Points, in no order, along strands that fork, close into loops and pass close to each other.
In the rows, zero is written as 128.
Two points are linked if the straight distance between their rows is under 113. Some points are linked to none.
z_963: [119 158  48 141 121 149  73  95 166 155 186 148 169  92 131 104 175 123
  76 102 115 166 154 114 121 186]
z_824: [101  98 159 125  93 129 109  99 101 140 103 122 115 130 112  77 125 130
 171 122 120 191 112 165 162  71]
z_12: [104  60 107  93 117  98 143 104 154  94 112 142 165 140  86 119 105 106
 163 113  92 132 114 134 176 161]
z_248: [166  85  95  92 113 111 104 101 150 111 139 127 168 132  87 172 162 102
 147  89 154 103 157 131 144 193]
z_800: [155 173 149 164 102 133 100 185 118 150  96  75 116 183 134 125 182 116
 140 179 178 158  95 144 115 107]
z_779: [163 179 101  86  99 186 166 129 179 127 125  64 182 108  81 137 138 103
 129 132 117 124 109 139 124 108]
z_877: [ 95 123 136 137 142 128 114  87 194 113 147 122  87 118 133 142 133 116
 107  88 157 119 132 123  97  87]
z_764: [115 126 184 150 138  69 139 151  66 118  89 161 116 127 122 146 119 148
 157 193 185 130 106 160 146  88]
z_895: [165 179 142  97 129 160 179 142 182 124 124  55 186 151  83 138 147  97
 102 133 111 137 114 136 111 151]
z_823: [119 103 144 155  91  82 112 150  87 147  56 148 136 154 122 104 144 147
 156 176 123 124  95 104 113 105]
z_585: [101 137  97 179  98 177  94  78 158 168 181 176 174  94 153  94 108 130
  67 132 138 118 139  66 142 106]
z_360: [143 135 160 115 165 208 159 116 107 128 165  92 164 145 144 112  82 130
 103 118 114 118 138 125 113  80]
z_547: [173 148 113  93 130 158 130 123 229 110 148  78 154 120  96 153 141 112
 102  88 170  97 131 129 147 147]
z_95: [101  86 134 144 145 122 118 137 168 125 116 137 135 218 153 105 139 122
 136 108  98 164 169 109 105 139]
z_748: [200 125 150  65 121 106 110 144  93 145 103 118 123 136 168 137 150 161
 108 129 178  92 169 136 142 184]
z_47: [118 127 155 180 108 150 102 138  89 109  95 119  97 173 183 126 164 142
 156 169 188 174 121 162 158  94]
z_361: [109 152 129 104 153 171 147 144  77 131 168 106 192 128 112  38 100 159
  88 145  78 159  90 142 149 145]
z_550: [144 109 132  87 123 168 138 147 142 125 138 113 136 152 124 117  88 112
 137 126 137 123 126 135 159  91]
z_301: [115 179 149 173 133 128 141 116  71 152 145  70 172 165 114  59 156 140
 146 187 107 173  96 138  88 106]
z_993: [116 139  94 119 104 140 145  84 157 109 129 104 125  61  77 171 110 109
 172 121 106 101 101 138 142  88]
z_22: [123 105 166 137 143  77 119 128 110 110  89 189 119 146 159 192 148 137
 131 100 144 129 161 133  74 158]
z_87: [ 90 129 145 108 129  88 145 153  70 104 127 163 137 131  33 146 101 101
 169 139 143 133  87 160 167  84]
z_286: [116  93 108 125 104 127 118 130 160 153 112 159 154 151 100 113 139 108
 154 123  92 118 113  91 124 109]
z_409: [ 93 101 127  97 166 122 115 117 211 116 162 158 106 147 127 129 138 108
  73  79 143 125 145 129 137 160]
z_379: [176 139  95  97 102 155  86  94  78 168 128 165 147  94 172 116 168 176
 115 110 124 122 179 103 113 160]
z_916: [149 166 151 128 164 134 142 142 126 154 125 114  61  93 168 159 104 155
 113 155 119  77 144 123 109 101]
z_425: [170 100 134 130 115  99 102 151 114  80 100 152 172 168 126 199 151 135
 160 131 179  80 148 111  93 126]
z_725: [ 99 106 109 159  90 111  98 118 123 122  84 126 123 120 115 163 159 108
 189 112 106 153 125 120  77 112]
z_560: [101 126 140 139 126 154 124 111 123 151 148 148 147 154 142  77 116 150
 127  90  66 143 144 101 108 107]
z_9: [145 103 126 139 100 113 150 118 101 153 109  55 164 165 131  59  93 154
 159 171 147 114 116 133 158 101]
z_238: [ 93  89 139 127 132 109 149  95  75 137 111 159  94  77 129 119  94 143
 136 101  80 121 123 131 143 139]
z_219: [130 124 136 135 147 195 149 110 148 138 165 128 142 128 155  97  75 146
 107  92 123  99 134  96 123  55]
z_94: [132 168 140 116 147 106 142 156 107 104 140 124 108  92  50 220 118 109
 143 132 137  71 109 143 129 102]
z_492: [107 108  63 156 153 120 110  92 140 113 174 158 131  61 168  78 116 166
  81  88  94 117 128 114 138 172]
z_854: [ 84 115 124 138 128 130 102  91 216  82 138 106 109 155 146 135 134 113
 123  87 189 132 148  99  87 105]
z_892: [ 92  51 132  95 117 105 148 101 122 103 115 118 141 136 109  93  73 124
 155 121 102 139 118 146 198 142]
z_182: [107  91 162 158  80 132  97 116  69 119  85 140 112 126 126 115 122 134
 180 136 144 175 105 142 132  64]
z_546: [147 127  70 101 112 102 129 173  63 140 111 153 162  62  82 127 128 137
 122 168 144  90  87 131 156 160]
z_193: [151  94  87  69 123 140 111 156 109 104 147 122 137  95 138  74 112 144
 101 114 129 166 121 154 187 177]
z_218: [ 91 150 189 155 126  86 151 163  56 111  71 191 114 130 131 163  99 135
 160 154 153 139  92 139 101  83]
z_837: [105 171 102 149 146  77 172 112 107 134 128 204 123  71 114 171 110 136
 123  83 154  80 130 141 106 153]
z_49: [151 118 107 162 111 125  86 138 151 132  84 141 155 142 160 157 162 158
 143 134 158  88 155  73  68  96]
z_985: [146  87 113  87 155  91 126 153 138 135 120 199 149 130 128 154 145 142
  82 119 141  76 146 111 127 194]
z_904: [108 139  92 173 114 137  95  89 140 188 153 206 151  81 137 110 147 132
  83 143 123 104 134  61 110 122]
z_685: [100 124 158 154 144 143 126 149 122 136 135 133 155 220 145  75 127 129
 123 116  79 166 147 101  91 129]
z_170: [ 99 114 159 143  99 137 127 107 129 113 111 101 127 184 136  79 120 116
 166 143 122 211 113 159 150  84]
z_949: [102 107 130 143 129  93 145  83  82 130 107 147  87  71 131 162 105 136
 154  91 110 113 132 146  92 130]
z_849: [132 166  98  86  86 190 155 132 139 139 123 104 165 102  91  95 124 108
 134 146  95 156  93 137 154  88]
z_565: [117 115 105 144 138 152 139  90 169 140 156 140 124  96 143 112  88 137
 106 113 153  62 128  86 120  57]
z_528: [ 80 111 164 129 154  94 134 165 120 144 109 210  85 140  91 141 123  90
 122 131  83 127 102 127 113 112]
z_735: [156  83 159  90 110 100 101 152 113  84 117 127 138 179 105 161 144 103
 160 126 176 128 129 156 153 146]
z_531: [155 146 139 166 120 105 103 159 108 170 101 107 138 179 142  87 196 152
 138 188 178 178 123 165 132 109]
z_477: [110 102  70 150 127 126 130 126 179 105 168 185 154  57 113 121  96  97
  96 134  75 162  87 118 173 148]
z_679: [122  88  70 142 139 120 134 104 116 111 147 155 130  33 137 123  90 138
 110 103 101 111 114 128 159 160]
z_297: [112 151 161 144 124 133  89 137 111 139 127 123  81 173 167 121 163 130
 143 115 102 191 152 143  90 129]
z_303: [140 160 200 104 156 146 137 144  79 150 146 164 111 172 194  77 103 171
 102 153 118 139 154 111 134 116]
z_350: [117 168 121 128 146 101 130 122  79 176 132  78  78  91 114  84 126 174
 122 183 137 146 122 182 179 131]
z_761: [156  89  97  83 142 141 111 165 140 140 146 185 155 134 133 114 144 127
  85 111 121 100 141 109 155 179]
z_408: [130 136 134 106 113  89 109 148 118 157  93 113 103 124  80 142 171 106
 141 134 116 122 108 150 111 163]
z_450: [144 172 152 110 145 127 112 164 139 132 139 137  80  67  64 206 142 110
 116 118 147  83 112 139 127 119]
z_964: [ 88 103  79 114 135 114 102  99 216 121 164 165 154 125 110 122 160 100
  84  97 143 136 143 100 138 178]
z_252: [100  80 132 178 104 108 105 139 122 120  66 132 130 167 145 131 135 139
 171 135  98 137 129 103 105 116]
z_42: [125 157 103 102 159 168 170 131 125 105 154  72 189 111 118  85 106 146
  79 145  68 147  98 146 125 160]
z_503: [130 139 132  90 118 180 169 130 141 127 131  90 167 153 108  86  93 116
 127 135 105 153 107 139 157  96]
z_990: [174 120 153 113 115  72 118 151  80 100  73 139 144 146 163 188 144 158
 149 147 184 101 145 129  95 167]
z_317: [131 177 142 108 109 147 143 152 164 121 118  58  92 113  90 170 120 100
 164 155 123 138 102 152 140  70]
z_551: [121 111 166 148 145 103 102 149 120 112  75 190 106 162 195 174 142 151
 125 144 124 141 151 103  90 140]
z_628: [107  72 128 122 151 125 142 117 194 123 135 132 165 210 144  87 106 127
 127  95  92 145 157 111 132 140]
z_485: [151 149 149  71 140 139 103 174  81 149 126 136  78  81 107 151 128 147
  97 155 165 121 129 153 161 141]
z_72: [131 173  87 101 139 130 161 144 129 135 130  30 106  89  99 124  86 149
 121 172 109 123 108 151 169 158]
z_11: [110  77  92  95 130 119 147 103 204 103 128 129 172 158 117 100 116 118
 122  95  88 137 136 129 169 159]
z_730: [ 98  99 128 135 128  85 153 136 144 111 102  98 116 157  99 134  91 110
 172 163  92 103  88 134 150 110]
z_598: [178 148 158 104 147  96 121 162 104 171 129 111 115 150 151  94 150 160
 102 189 195 123 143 158 171 141]
z_481: [174  91 134  76 109  98  97 145 124  97 121 128 161 165  74 177 165  98
 150 102 166 113 150 133 141 175]
z_55: [145 123 145 107 146 146 107 108 127 149 141 184 106 133 183 122 133 162
  91  92 117 114 175 117 110 129]
z_343: [186 107 138  63 138 137 113 162 128 127 131 130 117 118 136 158 131 137
  95 111 172  78 155 139 155 180]
z_641: [ 96 160 126 168 155 153 117 124 159 146 141 115 174 168 122 102 156 136
 114 110 101 140 151  91  40  88]
z_640: [ 87 104 138 179 123 102 150 133 171  82 100  99 102 160 134 153  96 104
 176 148  91 120  87 130 133  96]
z_676: [155 139 110 145 103  88  99 111 156 115 116 112 141 103  63 203 181 104
 157 108 162  85 125 122  95 142]
z_151: [164 146 162  85 124 127  95 168  92 167 118 124 103 144 126 120 156 132
 113 157 173 131 135 154 142 124]
z_328: [158 134 145 136 101  95 119 148  80 121  90  84 107 122 126 151 132 136
 165 185 176  94 112 145 123 112]
z_716: [ 86 155 103 131 140 115 101 111 179 155 156 168 109 115 133 114 153 126
  52 126 172  69 128  64  93 126]
z_237: [158 136 146 112 123 100 132 144  82 108 108 104 106  96  88 196 125 119
 162 142 162  69 122 149 123 125]
z_246: [151 171 111  93 139 184 156 113 176  91 162  57 120  69 126 144  97 142
  99  93 117 154 138 164 159 146]
z_57: [181 108 156 104 107  97 109 122  93 118  90 110 105 149 183 154 135 157
 146 148 181 114 158 141 121 164]
z_959: [117 133 157 174 149 109 120 145 148 118  99 137  76 149 189 162 137 139
 125 143 119 111 134 122  92 123]
z_275: [ 92 106  79 151 110 144 136  92 189 134 150 173 174  84 109  98 121 101
 115 125  77 138  95  93 162 129]
z_738: [179 109  87  85 107 145 115 114 189  99 149 106 162 107 110 160 148 112
 119  97 152 109 135 139 171 186]
z_704: [109 179 182 164 147 163 121 116  82 119 168  96 101 166 169 111 137 130
 140 115 106 178 142 161  80 119]
z_458: [125 151  73 103 149 166 151 115 176  94 165  95 126  63 134 117  93 146
  92  98  98 139 121 147 154 131]
z_613: [106 148 115 108 174 101 127 158 145 138 137 109  71 104 126 119 121 135
  86 113  76 132 116 156 155 197]
z_75: [160 113  71 102  90 143 135  87 132 145 118  50 178 141 138 102 125 143
 162 107 108 117 145 123 116 148]
z_789: [158 173 115 137 105 145  89 165 126 173  98 108 142 165 139 121 187 140
 130 139 120 128 149  93  49 108]
z_784: [155  94  96 112  95 131 116  90 112 140 111 100 133 110 133 127 128 139
 160 107 127  97 149 131 115 144]
z_366: [ 96  83 132 117 107 138 130 119 121 125 138 217 142 126  71 142 130  70
 156 109 100 154 106 119 150 120]
z_69: [142 142  75 128  95 160 115 127 165 175 136 137 174 137 103 118 164 108
 137 116 103 140 132  85  98 105]
z_312: [145 139 143 109 160 129 159 127  74 144 163  82 143 169 155  54 104 161
 107 157 149 139 146 156 172 155]
z_509: [140 125 127 108 154 130 140 141 106 141 124 119  88  79 131 149  93 161
 114 147 123  63 134 128 141 131]
z_402: [102  99 175 144  81 111 133 118  45 133  87 192 123 103 119 119 121 137
 166 117 143 164 119 131 115  91]
z_427: [165 105 153 113 137 136 135 163 144 124 134 120 122 213 174 117 110 125
 117 132 153 112 162 122 127 132]
z_659: [125 136 115 127 149 167 117 100 125 146 176 178 148 111 183  84 107 189
  80  85 110 101 167 105 118 131]
z_603: [125 137 155 136 145 137 181 142 134 102 161  61  92 168 142 118  99 103
 150 177 158 177 127 148 165  97]
z_876: [135  95 121 119 125 102 144 125  90 121 112 180 150 113 107 165 112 127
 146 120 139  80 134 118 123 140]
z_712: [128  94 127 122 141  86 108 111 118 135 111 223 147 125 138 173 165 131
 125  94 166 130 203 107  79 177]
z_787: [140 156 142 166 128 187 144 148 174 103 118  59 143 178 150 157 133 104
 138 123 142 148 117 137  83  88]
z_802: [139 133 114  84 142  80 146 173  66 144  92 161 146 100  90 143 120 149
 115 166 149  74 103 136 149 174]
z_315: [131 119  91 143 153 153 122 132 122 132 178 172 152  88 170  73 102 180
  69  98  85 109 123 100 144 152]
z_457: [154  99  88  79 108 181  97 121  98 118 160 138 147 111 156  79 124 135
 109  86 116 171 145 136 173 170]
z_102: [ 85 179  89 121 146 118 163  89 216 112 135 102 145 113 108  99 148 132
  86 100  74 142 112 140 115 165]
z_879: [103  89 100 117  93 144 152 135 174 139 121 160 180 139  89  90 118 104
 141 128  63 126  88  86 169 116]
z_73: [122 150 174 128 141 127 141 168 129 122 147  95  54 154 137 140 114 102
 148 168 152 160 120 149 159  98]
z_562: [136 168  39 137  98 167 112  84 189 144 161 127 206  96 124 109 171 107
  95 124 111 162 141 110 123 160]
z_406: [145 101 112 161  93 120  85 158 118  93  66 146 173 153 125 193 174 132
 169 143 156  98 144  97  84 115]
z_421: [143 176  88 131 152 112 170 163  88 120 153 199 150  67  79 200  88 129
 117 129 155  59 120 129 147 128]
z_979: [114 154  99 108 120 130 110 112  70 166 120  80 103  63 122  69 129 172
 122 147  99 145 105 169 159 136]
z_65: [156 107  94 105  96 202 113  84 113 130 163 143 160 108 156 104 115 124
 120  87 123 149 155 122 151 130]
z_398: [153 168 152  88 122 129 109 171  95 145 126 136  83  65  71 183 160 111
 116 126 153 119 114 150 141 154]
z_727: [156 111 137 122 117 146 108 161 168  91 131 116 134 147 109 184 123 101
 167 130 155  82 109 125 124  66]
z_786: [116 104 111 178 118 161 125  85 126 129 176 197 147  39 132 145  69 105
  97 124 141 109 115 109 170 109]
z_265: [128 131 148 117 125 213 152  84  77 123 177 105 173 121 147  72  83 163
 121  89  91 141 141 126 131 101]
z_782: [ 92  52 101 140 124 110 118  80 141 135 131 190 158 118 109 123 131 114
 128  87 108 136 154  99 134 157]
z_569: [135 158 132 159 121 107 151 111  94 129 133  39  58 125 168 107 132 138
 167 161 144 146 126 154 143 127]
z_21: [122 119 156 114 139 136 147 162  97 170 124 122 117 144 120  70  87 157
 107 177 121 118 111 123 173  85]
z_106: [121 133 153 171 130 145 134 125 162  86 136  75  71 174 180 159 132 107
 152 108 140 181 138 150 134 133]
z_316: [146  74  97 106 141  85 118 118 151 109 140 163 166 134 106 173 151 122
 110  94 172  67 162 122 131 189]
z_181: [ 95 136 179 152 151  87 145 168 104 109  93 214 103 139 121 181 110 120
 141 123 119 113 113 130  90 111]
z_587: [136 172 173 166 165 138 158 169  83 117 150 141 120 208 202  89 157 139
 106 186 148 158 124 106 106 128]
z_489: [111 107 131 164 107 124  92 103 114 127 105 162 103 103 133 174 162 118
 164  86 134 150 151 123  66 109]
z_295: [ 89 106  93 186 107 145  87  60 151 135 175 179 158  63 155 102  88 117
  70 129 131 130 121  85 156 133]
z_966: [156 128 142  86 114 142  95 121  85 152 120 186 122 135 173 100 149 175
 108 112 108 129 168 111 118 145]
z_264: [114 143 169 197 147 156 160 154  91 100 125 141 118 209 220  98 124 150
 120 164 131 160 124  85 134 108]
z_568: [120 134 142 108 109  89 106 132  77 164  92 158  94 108 110 128 170 122
 134 128 115 142 126 145 100 154]
z_43: [115 174 148 167 130 102 130 121  73 181 134 103 134 168 129  40 156 162
 147 178 114 168 109 154 127 104]
z_375: [ 74 187 125 128 166 124 156 102 218 124 140 111  96 102 105 119 138 121
  95  89  77 149 115 150 115 125]
z_329: [107 107 117 163 118 121 119  72 156 120 150 171 131  91 129 150 108 108
 124 125 187  75 130  82 100  78]
z_229: [119 154 104 103 162 110 123 156 160 116 129  84  79  49  89 155 125 134
 101 118  95 133 101 152 153 195]
z_563: [127 107 149 108  96 122 114 138 175  73 102 101 128 194 118 144 145  87
 173 113 136 191 130 156 140 134]
z_988: [107 139 148 136 168 128 152 124  73 156 163 105 170 160 133  26 101 173
 104 166 109 152 121 152 178 145]
z_829: [ 70  83  75 148 135  81 106  82 169 126 146 200 176 121  87 137 145  81
 117 104 144 145 161 102 126 183]
z_714: [145 172 147 108 127 116 172 164 204 124 118  56 131 181  89 138 148  88
 128 147 113 140 107 136 137 164]
z_741: [149 172 154 113 169 130 145 155 120 156 159  80 112 170 144 101 135 127
  89 127 124 118 139 138 130 182]
z_946: [ 97 130 150 118 121 115 141 144  85 110 130 209 132 134  54 167 114  68
 166 102 125 144 102 148 140  96]
z_369: [151 110 151 144  99 110 121 121  71 126  87  81 111 123 171 124  95 157
 170 169 163 102 125 132 130  95]
z_14: [129 110 162 130 102 148  79 120  88 122 100 158  82 128 166 148 153 133
 150 107 128 177 157 138  95 113]
z_108: [166 105 110  84 157 157 121 168 124 109 159 172 121  82 122 174 105 128
  93 120 162  84 139 129 163 154]
z_605: [167 117 148 161 159 137 153 162 147 109 144  95 146 238 189 132 141 124
 110 137 152 131 160 108  97 160]
z_353: [ 95 166 142 130 149 142 126 105 177 138 143 121  72 104 126 138 131 113
 118  91  94 138 121 138 108  88]
z_464: [163  77 133  87 118 154 116 148 146 123 131 140 149 174 143 130 107 126
 128 114 148  86 149 113 147 112]
z_865: [111 101 106 136 123 119 126 133 115 142 144 244 161 108  89 155 134  80
 120 115 121 129 122 128 144 166]
z_300: [151 126 118 163 112 107  79 129 171 118  95  91 128 125 121 189 182 125
 157  94 162 112 145 122  85 138]
z_825: [143 152 130 101 102 130 133 109 159  96 118  64  97  82  83 184 123 103
 171 127 123 114 113 158 142 101]
z_768: [115  98 125 141 144 155 150  96 124 108 167 189 127  55 104 170  76 110
 126 109 149  85 130 121 151  81]
z_214: [ 91 119 151 114 111 133 148 113 158 113 118 113 128 193 128  84 109 111
 151 115  77 200 117 143 141 116]
z_230: [128 117 151 169 111 151 124  94 116 135 117 137  97  97 181 130  96 169
 140 116 110  98 140  96  97  58]
z_141: [127 114 139 117 120 129 136 145 222  85 119 104 151 212 117 145 148  93
 147 107 124 171 142 135 118 136]
z_153: [173 139 146 129 146  90 147 129  92 144 139  99 110 176 180  73 144 159
 121 182 185 138 153 148 162 149]
z_431: [138 105 104 116 127 100  91 101 111 150 116 181 131 103 136 149 179 143
 112  98 126 133 197 117  93 201]
z_662: [107 116 124  92 176 117 126 161 171 125 148 155  93 119 113 140 132 113
  87  98  95 126 120 147 152 179]
z_894: [126 120  73 138 123 128  71  99 133 160 160 204 144  88 135 132 170 114
  78 103 121 140 173 104 122 192]
z_56: [134 133 134 120 151 109 123 152 157  89 137 128 130 134  65 207 135  91
 143 127 142  66  98 124 121  83]
z_362: [154  98 112 148  99 129 137  88 102 100 132 123 154  86 111 176 101 117
 184 112 154  61 130 126 119  81]
z_67: [117 163 154 130 143 152 145  96  79 135 151  70 165 160 125  76 123 131
 134 144  87 152 114 139 101 135]
z_806: [ 96  97  89 107 161 119 128 151 179 103 154 177 124  85 111 115 116 110
  93 105  74 158 100 130 162 164]
z_400: [140 130 180 161 127 102 113 138  71 126  94 135  93 134 174 128 151 150
 145 189 190 162 124 167 146  89]
z_770: [172 146  88  70 136 155 117 176 119 100 169  89 139  88 131  82 119 145
  85 116 132 176 113 161 163 182]
z_607: [178 110  96  96  94 151  95  90 100 152 121 126 135  87 151 143 155 151
 136  98 151 103 175 124 124 160]
z_16: [123 123 142 179 120 149 140 140 110  88 114  86  82 189 199 137 137 117
 161 158 168 154 121 136 158 116]
z_157: [123 133 144 153 108  95 109 150 100 177  89 129 140 180 130  58 157 151
 138 174 131 164 118 129 125 100]
z_527: [117 144 153 203 122 171 138 117 105 119 117  96  95 147 201 118  95 159
 151 132 100 124 129 114  96  62]
z_284: [143 117 100 130  89 192 111  95 114 151 160 161 129  70 140 117 115 120
 124 109 105 124 131 113 155 101]
z_41: [ 92 121 138 119 113 117 153 139  65 141 106 153 120  79  57 130  95 118
 153 155 120 115  81 128 151  87]
z_348: [117 111  75 132 158 156 135 102 155 107 166 124 105  29 138 125  77 152
 106 104 115 106 122 129 156 120]
z_672: [137 129 155  85 133 125 125 189 102 164 110 196 128 125  99 129 127 131
 110 170 124  94 107 107 142 105]
z_636: [132 130 177 177 122 173 140 143  94 118 117 113 124 184 196  95  93 152
 136 151 132 139 121 104 121  66]
z_637: [ 70 136 156 119 144 128 154 125 159 127 127 131  74 150 116 104 103  95
 142 129  56 175 109 140 149  95]
z_212: [ 98 150 137 158 144  66 164 101  98 122 100 183  91  90 122 177 112 129
 154  77 140 105 138 157  76 140]
z_105: [ 92 109 133 139 128  90 151 138 124 124 103 143 124 114  65 151  99 100
 169 140  94  89  83 123 121  96]
z_749: [170 159 135 123 138 132 110 117 216 136 136  82 112 105  98 159 155 117
 103  74 171  96 137 115 123 167]
z_819: [133 152 152 130 154  85 150 179 175 136 138  79  98 191 122 128 145  88
 133 154 112 132 110 126 143 160]
z_680: [152  98 165 121 102 164 123  93  76 137 107 152 112  95 188 116  88 167
 141 115 125 114 154 102 121  76]
z_827: [151 162  81 123 113 195 134 100 173 157 167 120 198 125 117 113 157 109
 102 116 121 132 127  99 103 113]
z_909: [125  76 165 114 112 112  99 139 114  92 108 127 112 190 138 133 131 103
 160 135 165 171 139 162 152 133]
z_994: [118 145 147 145 150 131 125 132 222 114 141  94 148 194 119 134 168 110
 107  84 135 172 157 120  72 140]
z_666: [117 157 136 126 115 115 136  98 115 145 119  53  79 119 135 111 124 127
 156 136 103 156 123 162 132 130]
z_472: [157 168 111 103 141 171 170 103 201 105 149  47 148 100 124 150 105 126
 100  96 156 114 141 145 132 124]
z_263: [148 184 192 119 160 128 130 164  96 135 143 162 104 197 209 103 152 153
 106 165 139 160 149 115 104 135]
z_584: [133 141 109 121 107  88 118 118 172 138 106 100 122  99  68 167 168  98
 155 113 110 106 101 136 108 157]
z_502: [135 162 156 188 158 110 139 142 165 132 129  87  57 128 179 166 127 139
 124 150 134  81 133 126  91 108]
z_372: [133 161 185 136 161 156 140 115  91 119 172  83 145 187 144 103 138 113
 118 142 116 173 139 140  80 140]
z_799: [159 116 130 142 106 174 103 161 183  94 117  97 142 178 142 173 150 108
 152 104 162 133 139 127 103  86]
z_269: [163 122  88 114 145 145 142 168  80 108 163 185 150  56 100 186  85 132
 102 143 162  69 119 121 159 137]
z_397: [100  92  96 151 127  93 115  89 161 155 112 157 143 125 115 120 146 126
 139 108 105 115 150  93  93 129]
z_231: [120 149 127 130 117 154 133 104 120 148 131  83 121 143 145  97 117 134
 146 110  79 146 127 136 106 112]
z_522: [121 103  79 150 119 129  95 119 121 154 145 223 159  84 113 135 145  95
  90 123 108 153 129 121 134 187]
z_822: [135 116 142  94 137  77 136 145  62 163  90 151 124 108 127  96 127 166
 108 179 152 110 118 140 152 157]
z_119: [145 193 163 148 127 163 162 161 159 118 133  44 107 155 125 155 128  89
 145 153 134 157 101 144 111  92]
z_678: [118  94 132 161 137 118 144  86 125  86 131 158 127  94 123 183  87 128
 151 101 160  62 132 125 106  73]
z_507: [ 96  71 121 124 130 108 155 103  95 130 120 118 123  96 129  87  72 151
 130 109  72 125 115 126 176 147]
z_731: [150 142 148 158 159 109 175 179 143 120 148  98 124 227 158 115 153  98
 113 159 135 139 124 106 113 167]
z_808: [139 152  98 159 120 118  76 148 148 154  80 120 143 144 161 140 191 161
 131 126 137 119 177  82  54 125]
z_732: [113 167 105 137 159  69 181 148 109 119 136 205 140 114  89 180  87 129
 136  88 143  61 130 137 129 138]
z_957: [144 135  80 112 116 146 145  95 134 140 130  64 221 157 116  94 145 135
 125 114  95 141 143 117  87 160]
z_600: [161 180 121 154  93 131 100 170 116 174  84  66 123 164 129 123 176 128
 151 170 135 130 106 125  78 119]
z_475: [119 108  94 150  92 133 144  62 149 113 137 140 166  74  87 162 104  95
 167 123 121  93 109 118 142  94]
z_996: [110 109 146 119  86 117 119 128  52 162  93 215 134 116 103 116 156 118
 144 132 120 162 122 121 118 126]
z_174: [145  90 171 110 103 125 130 116  61 121  97 144 119  96 156 123  86 172
 149 145 160 100 130 123 144  87]
z_530: [147 129  78  97 108 128 106 145  78 159 114 109 135  71 104  88 137 149
 118 149 115 112  95 138 154 152]
z_655: [139 141 102 104 138 173 175  86 155  94 137  71 224 133 114  98 137 133
  92 127  78 133 122 128 102 161]
z_274: [110 123 116  93 149 138 141 141 111 134 128  88  88  88 106 142  74 151
 126 167 124 111 122 154 179 126]
z_689: [174 167 139 147 123 129 102 131 187 148 119  64 120 141 115 155 168 127
 125  87 154 122 142 122  86 150]
z_90: [145 167  91  82 137 130 131 174 141 108 138  61 108  71 104 122 113 142
  95 137 111 167 100 158 173 188]
z_145: [107 163 158 159 133 117 138 165 106 146 119  95  54 119 128 130 116 120
 156 206 142 148  99 145 150  65]
z_352: [ 95 109 138 178 136 117 162 112 173  79 122  86  81 181 172 145 102 107
 182 128 106 159 116 140 136 122]
z_743: [ 93 111 109 179 116 102 113 101 142 174 120 213 137  96 116 129 160 128
 117 133 111 113 139  61  75 107]
z_931: [ 97 146 144 130 153 142 121  95 213 100 160 103 144 185 138 119 146 113
  85  81 172 157 165 109  72 116]
z_760: [121 169 130 181 146  93 167 142  98 133 137  64  52 128 150 109 150 134
 161 195 162 154 104 141 150 101]
z_984: [ 69 119 168 114 156 106 133 157 130 142 126 147  59 140 110 114 103 102
 125 152  82 153 100 143 154 121]
z_933: [126 140 152 131 148  54 129 122  71 166 105 120  82 111 135  98 149 160
 120 194 137 132 117 162 149 155]
z_251: [128 143 177 132 153 153 168 126 123  93 164  77 123 194 151  98 129  97
 122 144 137 193 128 154 127 123]

A fork is a point with three links, a tip a point with one. Leave the first point through the second and follow the links. Name the first fork or tip that comes.
z_587, z_264 => z_94
z_984, z_528 => z_894
z_892, z_12 => z_231
z_12, z_892 => z_157
z_361, z_42 => z_547

A piece is all that can be reached along the links. How many separate loops has the piece of each point below (a circle has one, a figure eight two, a Y none), and how many tips (points with one link)?
z_562 => loops 3, tips 5
z_252 => loops 3, tips 0
z_605 => loops 1, tips 0
z_546 => loops 1, tips 0
